A landscape with many valleys, sampled at points; each row gives a point and its height.
A ball rolls from a point to whichever of its 2 nearest points has the largest drop for the distance, and stops where none of them is lower. Distance is the straight distance between rows; heights are no part of it.
puzeg: [-35  -6  -7  -3   6 -31  -6  14  13  34 -20   8 -18 -25 -27 -14 -28 -40
  11   3   0   6  12  23  22 -26  12 -12 -22  26   9   6 -25  17  13 -16
  11   3  24   9 -10]  h=5.79
fulap: [-30  33   5 -49  44  10  35  23 -39  -7  -7 -14  20 -20  -7 -43   7 -24
   2   4  10 -32 -13   4 -28 -33 -38 -12  -7 -22  25 -64  20  21   6 -65
  20   1   6  -6  47]  h=5.96
maba: [ -7  -3  -9 -29  15 -32  30  29  15  24 -29 -25 -31 -13 -15 -18 -20   1
  14 -15  20 -12  18  23   8 -33 -15 -52 -32 -16   3 -36 -34  12 -12 -24
  20 -28 -10   0  30]  h=3.95
dil: [ -9   4  18   5 -19  -1  -9  29  54  16  -9  22 -11  -4 -10  30 -32 -35
  14   6 -27  14  -6  23  -2  -7  18  -5 -21 -20   9 -14  -4   2   0 -12
  -9 -13  -4 -19  34]  h=1.72
mav: [-17 -15  27  22 -24 -10  13   9  43  24  -8 -21 -24 -48 -44  34 -23 -72
  -4 -24  32 -15 -17  30 -13   7 -21  11 -27  -1  16   9   3  20 -26 -22
  15 -25  -3   4  42]  h=0.72
Bor: [ 13   8  11  16 -50   4  -3 -11  49  -9  -2  -3  -3  51 -17  29 -33  25
  15  18 -24  39   0  13  13   1  33 -18 -19  -8 -39  22   2 -50 -15  81
  13   9 -33  16  -6]  h=3.79
gofin: [ -9  10  14   1  14   8  -8  26  -7  -4  13  34  21   3  -6  12 -19 -23
  -4   9 -38  -2 -31  -2  -7  -8  -9  37  12   2  13 -11  18   7  27 -37
 -33  -4  16 -41  28]  h=3.27
Rada: [-18  -9  19  -6  46  12  12  -1 -10 -25  -3  36  14   2  19 -18   2   3
  10  22   2 -30  -8 -29 -49   0 -38  37  38  16  18 -46  33  -3  33 -24
 -50   2  13 -23  64]  h=5.11
kiz: [ -2  12  -2  26 -23  21 -42 -18  -9  -2   7   3   6  12   2  25  19  -7
  -1  10 -21   9   5  -6  33  -8  -9  53  34  34  12  -2   1  -9 -20   4
 -47  33   1   7 -17]  h=1.82
ner: [ 23  26  11 -37   6  24  -1  -4 -59 -34   9  15  12  13  32   4  35  32
  13   5 -44 -12 -13 -24   1 -15 -15  -4  35 -26   1 -24 -16  -2  12 -46
   8   9 -16 -38  -2]  h=2.07
goza: [ 14  36   1 -58  40  11  22  16 -20 -13  13  -2   8  10  15 -29  15  28
   7   8 -33 -17  -5   3 -19 -32   3 -41 -16 -53  21 -46 -15  -4   3 -43
  14 -10 -27 -28  32]  h=1.13
kisi: [ 16   1  12 -17 -24  -9   6   4  15   4  -5  -3   1  27 -22  21 -21   4
  19  11 -22  36 -19  -3  -4 -12  23 -13 -36 -25 -32  15  -7 -36 -19  37
  11   0 -15  -9  15]  h=3.65
sozov: [ 18  -4   8   6 -29  24 -29 -34  18 -40  21  -8   9 -10   9  11   9  12
 -14 -13  19  22  -7  -9  33  42  10  17  17  29 -11  83  28 -24 -12  39
 -11 -14 -14  23 -19]  h=2.30
gomar: [  4  26 -29   9  -4 -13  -7   3  31  27  -4  -5  -1  22 -15   7 -13  -2
   8  21 -14   7   0  32  13 -19  24 -32 -22   4  20 -15 -45 -17 -23  32
  16  -6 -24  -9 -13]  h=1.99
vizo: [ 56  12   9  -4   8  -4   1  -2 -31 -29  22   0   1  18  60  13 -10  24
   1  -8 -33   5 -32 -50 -14   9  15  22  11 -26 -38  17  20 -20  -9  15
 -14  10 -15 -34   8]  h=3.62
lofuf: [ 11  27 -25 -28  29   3  13  12 -39   9  29 -24  27   4  20 -26  37  30
  -9  -3   9 -48   1  -6  -9 -13 -10 -23  -7 -26  13 -25 -12  35 -13 -33
  34  12 -17   6  -4]  h=0.48
mebe: [-25 -12  26 -20  41  -9   2   7   4   2  -8  14  -3 -25   2 -24 -13 -34
  13  22   5 -12 -23 -26 -41  -3 -18  28   1   7  -3 -14  40  -8  10  -8
 -43  -3   1  -8  71]  h=5.16
Fum: [ 14  -4   9  25 -35  11 -16   2  25  -3   7   7   7  -5  -4  44   8   0
  -4   2  -7  18  18  11  16  11  10  12   8  11   0  18   2  -4  12   3
  -3  -5  26  -7 -21]  h=2.68
fidas: [-33 -17   6  22 -39  -9 -22  -5  65   2  -3   1 -25 -16 -41  16  11 -74
  12  21  13  26  21  27  13   5  24  23  -7  57  -1  34  -3   2   3   2
   4   0  10  31 -26]  h=5.54
Fovar: [ 10   5 -22   3 -34 -20   6   9  27  16 -20 -13  -7  26 -19  16 -17  27
  15  -7  10  16  35 -11  15  -1  20 -41 -14 -16 -30   7 -18  -2 -10  34
  43  -9 -12  13 -18]  h=4.00
fut: [ 35  21 -16  20  32  15 -30   1  14  -2  15  20 -18  35  34   4 -38  59
  10  20 -44  31  17  20   8 -26  43   9  24  14  14 -36 -42 -19  24  27
 -49   4 -18 -16   6]  h=6.24
Fetuv: [  4 -28  31   7  -2  -2  31 -13 -10   4 -21  23  -1 -19 -13  10 -12 -33
  15   3  22  15  10   7 -54  24 -24   2 -19 -26   2 -34   7  -9  29 -20
   8 -12  25 -19  15]  h=2.39
Rifak: [-10 -13   6  54 -52  12 -27  -8 -22 -22  13   4   5   5  23  31  36   5
   4  -7  -7  -6  20 -21  43  12 -18  45  25  48   6  15  -5 -11 -13  25
 -18  45  14   7 -51]  h=2.21
Sab: [ -8  33  -7 -28  46   9   0  36  -6  -4   2  20  13   8   8  -8 -17  -4
  -8  -1 -46 -21 -19 -15 -12 -31  -7   7  -1 -33  29 -36  10  15   9 -51
 -22   1   4 -47  42]  h=3.43
pigir: [  9  26 -19   7 -10 -14 -12   0 -12 -11  17 -10   7  20  31  20   4  33
   4  -5 -32  -2  -1 -23  45 -14  13   3 -16 -17  -1  13 -17  -8 -29  22
  -5  13  -3 -14 -29]  h=3.08
lume: [  2  21  -5  -4  27  15 -44  18  13  32  12  -7  20   3 -13  -9   1 -12
 -18   9 -19  -3 -35   2  -9 -18  17   6  11  12  19  23  16  19  -8  -3
 -25  -2 -19  -7  36]  h=2.52
Fizak: [-14 -39  43  26  -8  15   0   0  38   6 -24  21  -1 -29 -26  22  12 -58
   1   4  14  -4  20  27 -40  26 -34  14  15  41  41   3  26   4  37 -27
   4 -11  39 -10  31]  h=2.01
gan: [ -6  25  -2  14  -4  15 -49   2  23  18  17 -18  15   4  -8   9  25 -17
 -10   7   1  -8  -8   1  29  -5   8  32  11  40  22  33  18   4 -27  12
 -34  13 -17  19  21]  h=2.20
kipo: [ 53  11   1 -19  24  16  14 -27 -54 -27  44  -7  26   8  60  -6  23  53
 -11 -15 -36  -6  -8 -36  -3   6   5  15  23 -36 -15  -1  19 -10 -14 -12
  -2  10 -28  -9 -16]  h=3.81
vizu: [-50 -18  35   3  -4   1  22   4 -19  23 -10 -32 -15 -32 -79   4  -5 -81
 -11  -7  32 -21 -29  -2 -23   9 -39  27  -8  33  13  18  29  -5 -23   3
   9  15  -3  26  42]  h=6.02
kadu: [ -6  28  13  21 -39  14 -22 -12  66  -4  17  -1  -6  48 -38  43 -27 -21
  13  28 -20  51 -11  27   3  -5  42  18 -13  12 -10  14   4 -39  -5  47
  -8 -13 -34  15  12]  h=3.24
gukul: [ 13  21   8  19  25  20 -24   8  17  -4  -2  39  -2  16  29  12 -39  24
   9  37 -42  20   8  36 -10 -21  17   9  16  -2  17 -55 -13 -21  49  -9
 -40  -4  -2 -37  14]  h=6.35
Ridi: [ 19 -25  -3  16 -13   0 -10  12  16   9 -19  13   3  -5  18  14  20   9
  -2  -5  -4  16  38  21   4  19  -6 -15  10   2  12 -13 -20   5  13 -15
  23  -5  45 -15 -40]  h=2.27
zam: [-32  -8 -46  25  -8 -54  19 -17  23   9 -28 -37  -6  14 -26 -15 -16   7
  -7 -10  35 -18  29  12  35 -18   0 -12 -47  -2 -13  -2 -22   0 -33  24
  33  12  20  17 -59]  h=2.57
Zigur: [ 14  -2 -25 -21 -13 -22   9  -9  19   1   6   1  -5   1   1 -13  -9  30
  -3 -19 -21  11 -19  11  40  -7  17 -48 -21 -26 -11  51 -40 -15 -30  48
  49 -27 -31  -1 -31]  h=2.94
gebi: [-47   2 -15 -34  23 -14  11  13 -39   8  -8   9   4   1 -16 -60   4 -29
   9  17  19  -5 -21  -2 -21 -18 -12  -1  -4  26   1 -38   6  28   4 -11
   5  39  29  24   2]  h=5.91
mudur: [  1 -13 -25  -4 -18 -32   6   0  32  11   2  -6  -9 -25 -11  -7  -1   0
 -12 -33  18  -9  -2  10  36   8   0 -43 -12  10  -3  57 -36  15 -21  24
  37 -38 -17   9 -28]  h=3.23
mus: [ -7 -26  74  14   6  50  -6   0   9 -45 -15  41  -3 -24   9  27 -26 -13
  -4  14  -6 -10 -29   7 -30  24 -28  33  20 -14 -10  27  59 -24  74 -36
 -40  -5  -5 -33  59]  h=5.49
Mim: [-47 -15  28 -14  21  -9  27   7 -31  13 -26  -7 -15 -22 -46  -8 -20 -68
   8   2  23 -12 -36 -32 -47   6 -41  38  -3   0  -3 -25  36   1 -13 -12
   5  20   9  22  63]  h=6.00
munep: [-22 -29  -5  41   0 -33  17 -13  48  33  -7 -36 -25 -10 -34  21 -15 -53
  -6   0  49  -7  13  18 -15  25  -2  22 -13  37   2 -12   0  -8 -21   6
  -6 -28  -8  21  13]  h=1.75
loso: [-25   1 -19   1 -26 -18 -30  15  57  14  -6   6 -22 -11 -36  -3 -18 -37
   9   6  -3  19   4  27  41 -26  36  -8 -23  28  -4  41 -25  16  -5  17
   5  -2   5  23 -23]  h=5.68
kel: [  5 -13  43  10 -16  32 -36   1  43 -18  -5  29 -14 -17   4  33 -20 -14
   6  23  -9  25 -16  22 -14  18  16  14  28  16 -18  28  25 -12  50 -12
 -32 -15   1 -15  38]  h=5.74
tavu: [-45  -5  12 -21   5 -11   1  28 -16  12 -27  30  -8 -34 -22 -26 -10 -59
  17  10  -9   6  -6   5 -13 -23  -6  -1   2  26   9 -27   3  14  14 -29
  -3  34  30  -8  13]  h=5.87
Nef: [  0   4 -30   3  -4 -34  13  23  33  39 -30 -27 -21  15 -20  -5 -15  18
   2 -13  27  -2  44  22  23 -17  11 -51 -19   2  -2 -13 -41  16  -6   8
  41 -30  -3  12 -16]  h=3.78
zipe: [ 40  34   1  -4  35  35 -28 -14 -42  -2  19  21  23  37   9   0 -19  47
  -3   3 -44  16 -11  -8 -12 -38   2  37  43 -18  19 -33  -4  13  22 -30
 -49   1 -22 -15  22]  h=3.70
bup: [ -9  -8   6   1  16 -18  24   3  10  25 -16 -27 -15 -28 -14  17 -19 -33
 -16 -22  29 -38 -17  -2 -13   9 -24  12  -9  -6   0  -4  28  11 -28 -23
  -4 -21  -7  10  63]  h=1.07
Vakam: [ 26  10 -21  -2  17   8  25 -23 -41 -21  17   8  13  17  22 -18  14  34
  -1   1  17   5  14 -24 -21  21  -8   1  20  -3  -4 -31  11  -1   4  -4
 -19  -8  15   0 -13]  h=4.97
Tukab: [ 39  13 -18   3  10   9 -30 -22  -2   1   4   1  19  34  27 -32 -14  52
  -6  15  -6  22 -18  -6 -13 -11  35 -18   7 -17 -35  32  11 -12  -1  62
  -4  21 -31   8 -18]  h=4.69
fodu: [  0 -31  63  20 -16  58 -14 -14   4 -20  -6  19 -19 -28  -8  41  -6 -29
  -6  20  14   8 -13   9 -34  53 -10  29  33  13  -6  30  50 -15  63   0
 -28  -4  12   4  35]  h=5.60
gevol: [-33  -5 -41 -25  39 -44  22  26 -25  17 -12 -36 -26 -11 -18 -41   2  -1
 -26 -24  31 -34 -13  21  29 -27 -11 -31 -30   1   0 -19 -35  41 -30 -11
  38  11  12  26 -28]  h=5.98
Napid: [ -8 -20 -29  34 -24 -24  -6   1  42  24 -20 -39   0   9 -33  -5  31   3
 -13  -8  25  -1  58  29  35  -7 -24 -12  -4  20  28  33 -15  -4 -16  14
  32 -19  33   6 -71]  h=3.28
simit: [-35   4 -25 -27  25 -31  33   7 -50  -6   4 -13   8   5   3 -63  31   3
 -11 -12  28 -41 -17   8   3 -12 -29 -16 -15  28   6 -28 -15  38 -14  -9
  37  31  27  39 -23]  h=5.94
Finep: [-15 -10   2 -10  15  -3   5  -3 -26  13  -6   0  13 -15  25 -36  15   8
   4  -6  41 -23  18 -13 -15  19 -15 -13   4  19  -8  -7  20  20  16  -7
 -12  14   9  32  14]  h=4.88
kapiv: [  4  10  14  -8 -11  12 -18   9  -5 -15  13  21  11   0  -5  34  -1   0
  -8  10 -46  15 -29   6  30  -9  10  24  16  12  -5  16   1   0   5 -15
 -15  -3  22 -27  -1]  h=3.03
noke: [ 22 -22  31  42  -2  26 -11 -18  -4 -27  23  22   3   1  11  33 -17   7
  -5  21  -1  24  -9  -5 -26  35   8  59  50  34 -16   5  25 -27  39   8
 -62  -1   3 -28  11]  h=5.85
fuleg: [ 22  22  -9 -24  -4  11 -15  13  19   9   5  12   6  22   3   2 -13  31
   1   5 -47  17 -13  28  21 -17  27 -54  -4 -16   6  18 -33 -15  -8  39
  20 -18 -40  -6   1]  h=2.50
kan: [-23  16   2  16  -5   1 -29   0  41  19  12  -1  -1  26 -28  13 -17 -49
   9  40 -19  35 -14   4  -4 -10  35  36 -11   3 -11  -9  13 -29 -15  21
 -39   8 -23  11   5]  h=2.71
Zopab: [ 21   3 -13  -8   9   7  31   3 -13   3   6  15  11   1  22  -6  15  26
  -7 -24   2 -27  25 -11 -14  11  -9 -34  10 -21  11 -10   1  15  17 -32
   2 -30   0 -19   7]  h=5.07
kove: [  5  -8 -19 -20  32  -8  28  14 -16  29   7 -34  16 -22  -3 -32  29  28
 -33 -19  35 -49  14  17 -11  -8 -21 -47  -6  -5   7  -7  -8  43  -3 -28
  52 -11  -6  19  -7]  h=0.81
zuz: [-15 -11  28  24 -27  23 -19   4  72   2   8   0  -9 -39 -26  31  18 -66
  -3   3  23  -2   6  45 -17  14  -4  24   6  46  44  18  19  11  10 -21
  -1 -25  24  10  27]  h=1.68
Mar: [-19 -14   9 -14 -15  -4  32  11 -31   8 -10  -6  10 -29 -18  -3  38 -17
  -8 -18   8 -31   6  -7  -2   3 -35 -18 -11   5  11   1   4  11 -19 -24
  29   6  14   0   0]  h=1.44
pud: [ 16 -11 -20  -1  20  13 -12  -2  29  24 -10 -14  11 -22  20 -23  -5  36
 -24 -24  24  -8   2  12   7  23  14 -38  10  -7   0  13  11  20  -7   7
  -2 -29  -9  26  12]  h=4.68
Mopop: [ 26   6 -52  -3  20   3 -24 -13  -3  -6  -3   3   9  20  20 -49   4  68
  -6  10  17   9  26  -2   3  -5  27 -36  21  -4 -15   8 -23   8   1  51
   8  19 -15  21 -49]  h=4.52
vefu: [ 14  25 -26  -7  30  -2   9   2  -2  18  -1   0   6  24  20 -30 -13  46
   8   6  16   6  35  15  -7 -19  26 -45  -1 -12   6 -23 -22  10  36  11
   1 -20  -3  13  -7]  h=4.31
giled: [  5  -1 -21  20   8  -6 -22  -2  24  31 -14   6   6   0   9 -12 -19  21
  -2   2  24   9  33   6   3  10  30 -26  10  15  -4   6  -7  10  27  16
  -6 -12   3  18 -12]  h=4.51
silu: [ 15 -20  10   8  20  25   5 -21 -20 -11   3  22  13  -4  27 -12  21  26
  -7   7   4  -9   4 -19 -37  21 -17  16  47  20   6 -35  35   3  15  -4
 -47  10  16   2  25]  h=5.05
dagu: [ 27 -13  16  41 -29  21  -3 -13 -34 -27  23   8  -6  21  10  30  -1  18
  -4   7   0  28  -3 -18  -4  37  10  39  37  13 -31  19   7 -34  18  21
 -42  17   0 -20 -39]  h=5.72
veli: [-27   7  26 -39  35   1  23   1 -52 -11  -9  -5  20 -25 -10 -21   2 -31
   8   8  13 -15 -38 -16 -42  -1 -52  20  -3 -10   0 -55  31  10   1 -33
  30  14   8  12  57]  h=5.99
Biduk: [-11 -13  -2  -7  -3 -29  21   6 -15   2 -16   8  -3 -10  -3   3   0 -21
  20  14  19  17   4   5 -18   0 -10  -6 -31 -11  -3 -44 -24  -3  -2  -9
  17  -2  29 -14  -7]  h=2.16
Lim: [ 10  38 -22 -11 -11  10  -1 -11 -50 -25  10 -16   7  38  29  -3  44  52
  -1  -6 -42  -8  -6 -22  49 -35  -5 -10   5 -43  -5  -7 -33  -4 -36   0
   8  16 -21  -5 -56]  h=2.85
sul: [ 34 -25  16  -3  -5  29   8  -6  -7 -17   8  26  15 -25  36   1  13  33
 -13 -24  -6 -10  17 -14  -6  40   0 -24  32 -12 -10  35  28   0  30 -17
  -8 -20  -2 -16   2]  h=5.14
vafab: [-17  19  -8   0  24 -11 -28  30  46  34   8   5  -5  17 -16  -4 -32 -25
  -2  18 -27  20 -19  14   3 -27  39   4 -16   3   8 -11  -3   0  -5   6
 -34  -4 -15   1  37]  h=2.25
Geso: [ 29 -10   3  -5  -3   7  -9 -22 -11  -3  -6  -3   9  -5  20   0 -20  39
   0   7  13  17  -7 -22 -13  24  27  -5   3 -19 -42  30  23 -12   7  37
   4   9  -6   6   1]  h=4.46
nitum: [-12 -10  38  -3  19  26  16 -12  18 -20 -30  46   8 -13   6   2 -38 -16
   4  -5   2 -27 -14  -5 -36   2 -27  12  -4 -28   0   0  56  -1  55 -41
 -29 -16  -5 -33  69]  h=5.39
Fube: [  0 -20  26 -39   5  16  37   6 -38 -14  -3  11  16 -32  17 -15  40   7
   1 -11  -4 -50   6 -26 -34   7 -38 -11   6 -11  -2   0  30  12   8 -36
  17  19   1 -10  37]  h=1.64
zuze: [ -5  14   4 -25  11  16 -12   0 -66  -8   8   9  23   7  19 -10  44  15
  10   5 -16 -35  -4 -33  -7  -4 -36   6  36  26  13 -14  -6  19   3 -29
  13  32 -13  -4  15]  h=1.84
Dule: [  2  42   1 -16  41  34 -13  22 -37 -24  12  35  13  19  23 -18  -7  17
   6   9 -43 -17  -5  -5  -4 -42 -17  27  37 -23  44 -62   0   8  24 -51
 -50  18  -5 -44  20]  h=3.55
pizup: [-19 -11  -1  24 -44  -6   5 -21 -11  -6   3 -10 -10  16 -25  30   9 -26
   3 -13  20  12 -12 -37  19  38   2  15 -21  -7 -21  49   8 -16 -14  30
  -3   7  -1   9 -32]  h=5.23
led: [ 30  28  -4 -13   1 -17   0   4 -11  -6   7 -15   3  47  29   7 -14  24
   6   2 -44  15 -27 -34   9 -24  20   2 -22 -33 -34  14   7 -24 -32  38
   3  13 -16  -8   5]  h=3.35
rute: [-21 -58   6  34 -40 -28  18 -10  24   5  -3 -12 -38 -35 -29  10  -5 -44
   8 -34  45  -3  15 -27  -2  41  -2  14 -25  27 -11  43  -2  11 -25  31
  18  10  12  27 -12]  h=3.60
Rileg: [-22 -30   4  52 -47  -3  -9 -16  27   1  -1 -10 -18  20 -31  28  10 -35
   7  -3  34  27  36  -8  12  51  12  23 -12  24  -5  36   6 -16  11  19
  -4   1  16  18 -50]  h=5.37
Teb: [-35  22  -6 -36  21   2  22  48 -30  11 -18 -14   3  -9 -32 -36  11 -27
   5   1   6  -1   9  17 -11 -29 -27 -32 -14 -11  40 -70 -16  23   6 -54
  28   5  21 -19  -1]  h=5.93
neb: [-22 -12 -13  -3 -21 -29  26 -31 -45 -23   2 -14   3  17  -8  -5  16  -7
   0 -11  10  -9 -31 -53  11  15 -19  20 -27 -14 -35  23  11  -9 -30  26
  18  28  14  10 -39]  h=5.13
zamug: [  9  -2 -44  16  -1 -26  15  10  27  20 -25 -26  -8  23 -16 -19  12  38
  -8  -9  22   2  66  24  26 -18  -7 -43  -2  -6  16   0 -32   4 -13  21
  47 -25  22  11 -74]  h=3.54
tafu: [ -3 -25   6  10  -6   4  11 -19 -29   2  15  -4  22 -17  -4   2  48  -7
 -20 -15   8 -36  -5 -16  -6  31 -39  12   8  48  24  25   6  -4 -20  12
  15   9   3  -1   1]  h=1.65
fepiv: [ -5   1   8  19 -15  -1 -11  16  61  28   3  -2  -1 -27 -29  25  -9 -50
  -9   6  12  -3  -8  50  -6  -3  10  -5 -19  10  37   6  -5  18  -9  -4
   6 -27   2  -4  23]  h=1.21
limud: [  1   5   2 -44   0 -17  32   8 -37  -1   4   1   0 -16  14 -13   7   4
  10 -22 -31  -2 -21 -15  19 -24   1 -41 -39 -60 -14   5 -20  12 -13 -26
  46  -7 -15  -9  -8]  h=3.68
nifo: [ -5  -5 -30 -11  -7  -6  14   8 -13  22 -10 -24  12  -6 -16 -12  43  18
 -26 -18   5 -29  14   9  27 -12 -27 -35   1  -8  10   9 -19  16 -31 -11
  47   2   7  11 -46]  h=1.16
Puno: [ 24  49 -23 -61  27   9  19  21 -38 -29  37  -8  -3  22  29 -41  37  35
  10  13 -15 -20   5  -4 -13 -33  13 -38 -12 -48  13 -47 -33  25  -6 -21
  34   5 -17   4 -10]  h=0.82
pinik: [ 41  32 -17 -17  45  19   6 -19 -23 -11  17   4  16  21  45 -25 -16  93
   2   0 -14   8  34  13   6 -11  28 -43   7 -23  14 -19 -24   4  49  -4
  15 -23 -16   7 -18]  h=4.12
Dafal: [-11  17 -29   5   1 -27   5 -10   5   9 -12  -2  -6  28  -2  -4  -9 -11
  16  31   8  18  -4   8 -14  -5  18   1 -24 -12 -13 -48 -24 -14 -15  21
   1  22  -1   1 -24]  h=2.47
vamar: [ 12 -12  20  -9  -9  13 -26  -5  17  -2   3 -14  -2  -5 -13  30  -5 -14
  -1  11  -4  16 -21 -18  -9  29   9  32  -3  -2 -14  33  29 -17 -10  16
 -19  -8  -9   3  40]  h=5.86
magid: [ 47  42  -4 -44  31  13 -15 -14 -64 -37  19   3  -6  34  49 -10  16  45
   1   6 -66   9 -38  -9   7 -43   3  16  36 -41   2 -26 -31  -2 -14 -19
  -4  16 -29 -16 -12]  h=2.33
gizuv: [ 29  -4  -9  33   4  10 -54 -11   9 -15  28  15   0  16  36   5 -25  37
  -2  15 -29  35   0  11  20 -11  42  45  28  27  -5  -3 -19 -15   5  25
 -61  24 -10  -9 -23]  h=6.11
lakep: [ 17 -11 -12   8  -5   2 -14 -35 -16 -12  19  -5  21 -14  15  -9  21  19
 -16 -21   8 -13  -6 -21  19  35 -10  11  24  35   5  51   7  -8 -24  25
  -7  -5 -16   3 -20]  h=1.90
mafi: [ 47  -1  21  42  15  28 -29 -11 -13 -10  35  20  18  12  42   5 -28  32
  -9  21 -19  28 -20  -1 -28   3  22  49  33   0 -14  -3  19 -17  26  19
 -63  18 -13 -18   9]  h=5.97
ditez: [ 13  -5  32  -4  -1  24  13   2   7 -14 -13  42 -10  -5  36   4 -24   6
   2  -8 -14  -8 -10   0 -18  15   8 -17  17 -32 -24  19  36  -7  42 -16
 -33 -16 -10 -25  35]  h=5.27
Tuvet: [-24 -31  32  19 -62   9  -4 -18  52 -37  22   2 -45 -22 -42  40   3 -62
  12   3  25  32  10  15   4  28  21  47 -16  36 -11  58  17  -7  10  18
   0  -1  23  44 -17]  h=5.67
rizi: [ -4 -21  -5  25 -34 -33  12   1  44   0  19 -18 -20 -35 -13  18   0 -40
  -6 -33  32 -12  -2   4  19  23   6   4 -17  36  13  56 -17  10 -29  22
  10 -34  -1   5  -3]  h=3.44
tob: [ -6   1 -11 -16  21 -21  12  20   9  19  -2 -40   1 -17 -12   7  11  13
 -16 -19   5 -33   8  12  32 -14 -16 -22 -22   1  15  -1 -21   1 -25 -27
  10 -41 -15 -12  22]  h=4.06
naba: [  1   0  -3 -12  43   8  -4 -13  -1  18  -9  -1  12 -12  29 -29  -8  22
 -15  -9   8 -17 -20  -4 -17  -1   0 -11  10  -6  -7  -7  38  16   8 -13
 -24 -20   0  17  43]  h=4.79
difu: [-53 -11  11 -12  -2 -24  30  36 -26  14 -29   5 -13 -18 -29 -36  10 -61
  27  -3  10   1  11   3 -17 -23 -33 -12 -17  19  30 -60 -16  25  14 -45
  34  22  47  -7 -10]  h=5.90
pomeb: [ -6   8 -21 -34  -9  -4  22  18 -31 -14 -15  -5  -4   6  11 -20  44  22
   7 -10  10  -3   8  -2  11  -7 -11 -37  -8 -39  -9 -33 -35  31  -8 -21
  51   6  23  13 -50]  h=1.48
Baruk: [ 41  39 -10  -8  -5  27 -27  -6 -42 -19   7   1  -4  39  29  17   6  56
   3   2 -60  21  -6   4  34 -44   7  13  24 -36   8 -23 -39 -20 -23   6
 -15  21 -35 -18 -27]  h=2.61
guke: [-16 -16  45  -4 -41  21 -24   7  38 -22  21   8 -13 -21 -20  31   7 -54
   5   0   5  22 -16   9   3  21   7  37 -11  20  -6  46  31 -11   2   7
 -26  -5  12  25  21]  h=5.77
bal: [-25  -3 -47  35 -20 -29 -12 -26  31 -14 -14 -26  12  16 -21  -6  14  21
 -20  -6  15 -22  22   9  53 -15  -6  -1 -15   5   5  30 -25  -7 -38  40
  26  13  21  -4 -80]  h=2.92
tikig: [ -7 -25  10  50 -37   0   3 -14 -16 -15  -4   2 -16  22   8  19   7  -8
  17  22  29  31  39 -13  -1  40  11  23  12  18 -33   3   7 -40  29  24
 -19  25   9   3 -65]  h=5.55
Muk: [ 19 -17  -1  16 -34  -1   4  -7  21   6 -18  -9 -11 -12  -8  18 -34  13
  11 -16  36  19  29 -19  -9  35  24 -24 -14 -21 -35  37   7 -11  12  49
  33  -2 -14  20  -7]  h=4.23
Votuz: [  0 -19  -2   4 -11  -1  29 -28 -54 -25   7  -2  10   8   9   4  24  18
  -3  -6  20  -2   9 -41  -7  40 -18  18   8  12 -24   0  26 -13   2  13
   7  22  20  10 -31]  h=5.06
Tulif: [ 31  34  -5  -7  21  22 -14 -19 -29   0  16  15  23  13  31  -4 -19  51
 -11   0 -31   9   3   7  14 -24  18  -6  19 -15   2   3  -6  -4  24 -10
 -14 -14 -16  -7  -6]  h=3.91
buk: [ -5 -30 -15 -14 -15 -19   1   5  -1   0 -29   6  -7 -10   6  -9  12   6
  13  -4  13  25  12  16  15   7  -7 -36 -24 -28  -7 -19 -36   5 -14   3
  33   1  29  12 -48]  h=1.83
debef: [  2  20   7 -32   8  -9   7  19 -20   6  -2   4   7  -3   9   9   0  -8
   3  -7 -37 -12 -27 -21   9 -15  -3  -6 -13 -37  -3  -4  -2   7 -19 -30
   6  -7   0 -21  27]  h=3.56
gam: [ -5 -24  -8  18   7 -25  15 -16  33  34 -11 -20 -26 -26  -8   8 -27 -25
  -6 -14  47 -10  -5 -16 -25  35  14  10  -9  10 -19   4  26   8 -26  19
 -13  -8  -5  30  40]  h=1.39
dif: [-27 -29 -16  45 -18 -56  15  -9  44  31 -24 -45 -27 -13 -27   6 -19 -37
   2 -18  47  -3  33  25  25  -1   0   8 -41  24  -4   1 -21   9 -31   7
  27 -13  12  22 -33]  h=2.17

Where does a ball stop that starts at each point below?
fut | Vakam
Tukab | mav
maba | mav

Call two points neighbours if one is among the 2 nearest of the other. Go from one point of each pair to the other, from neighbour to neighbour, staying as low as possible. Name the highest point that can't be avoided.
lofuf, mav | Fetuv
gomar, kiz | lume
lofuf, gomar | Dafal
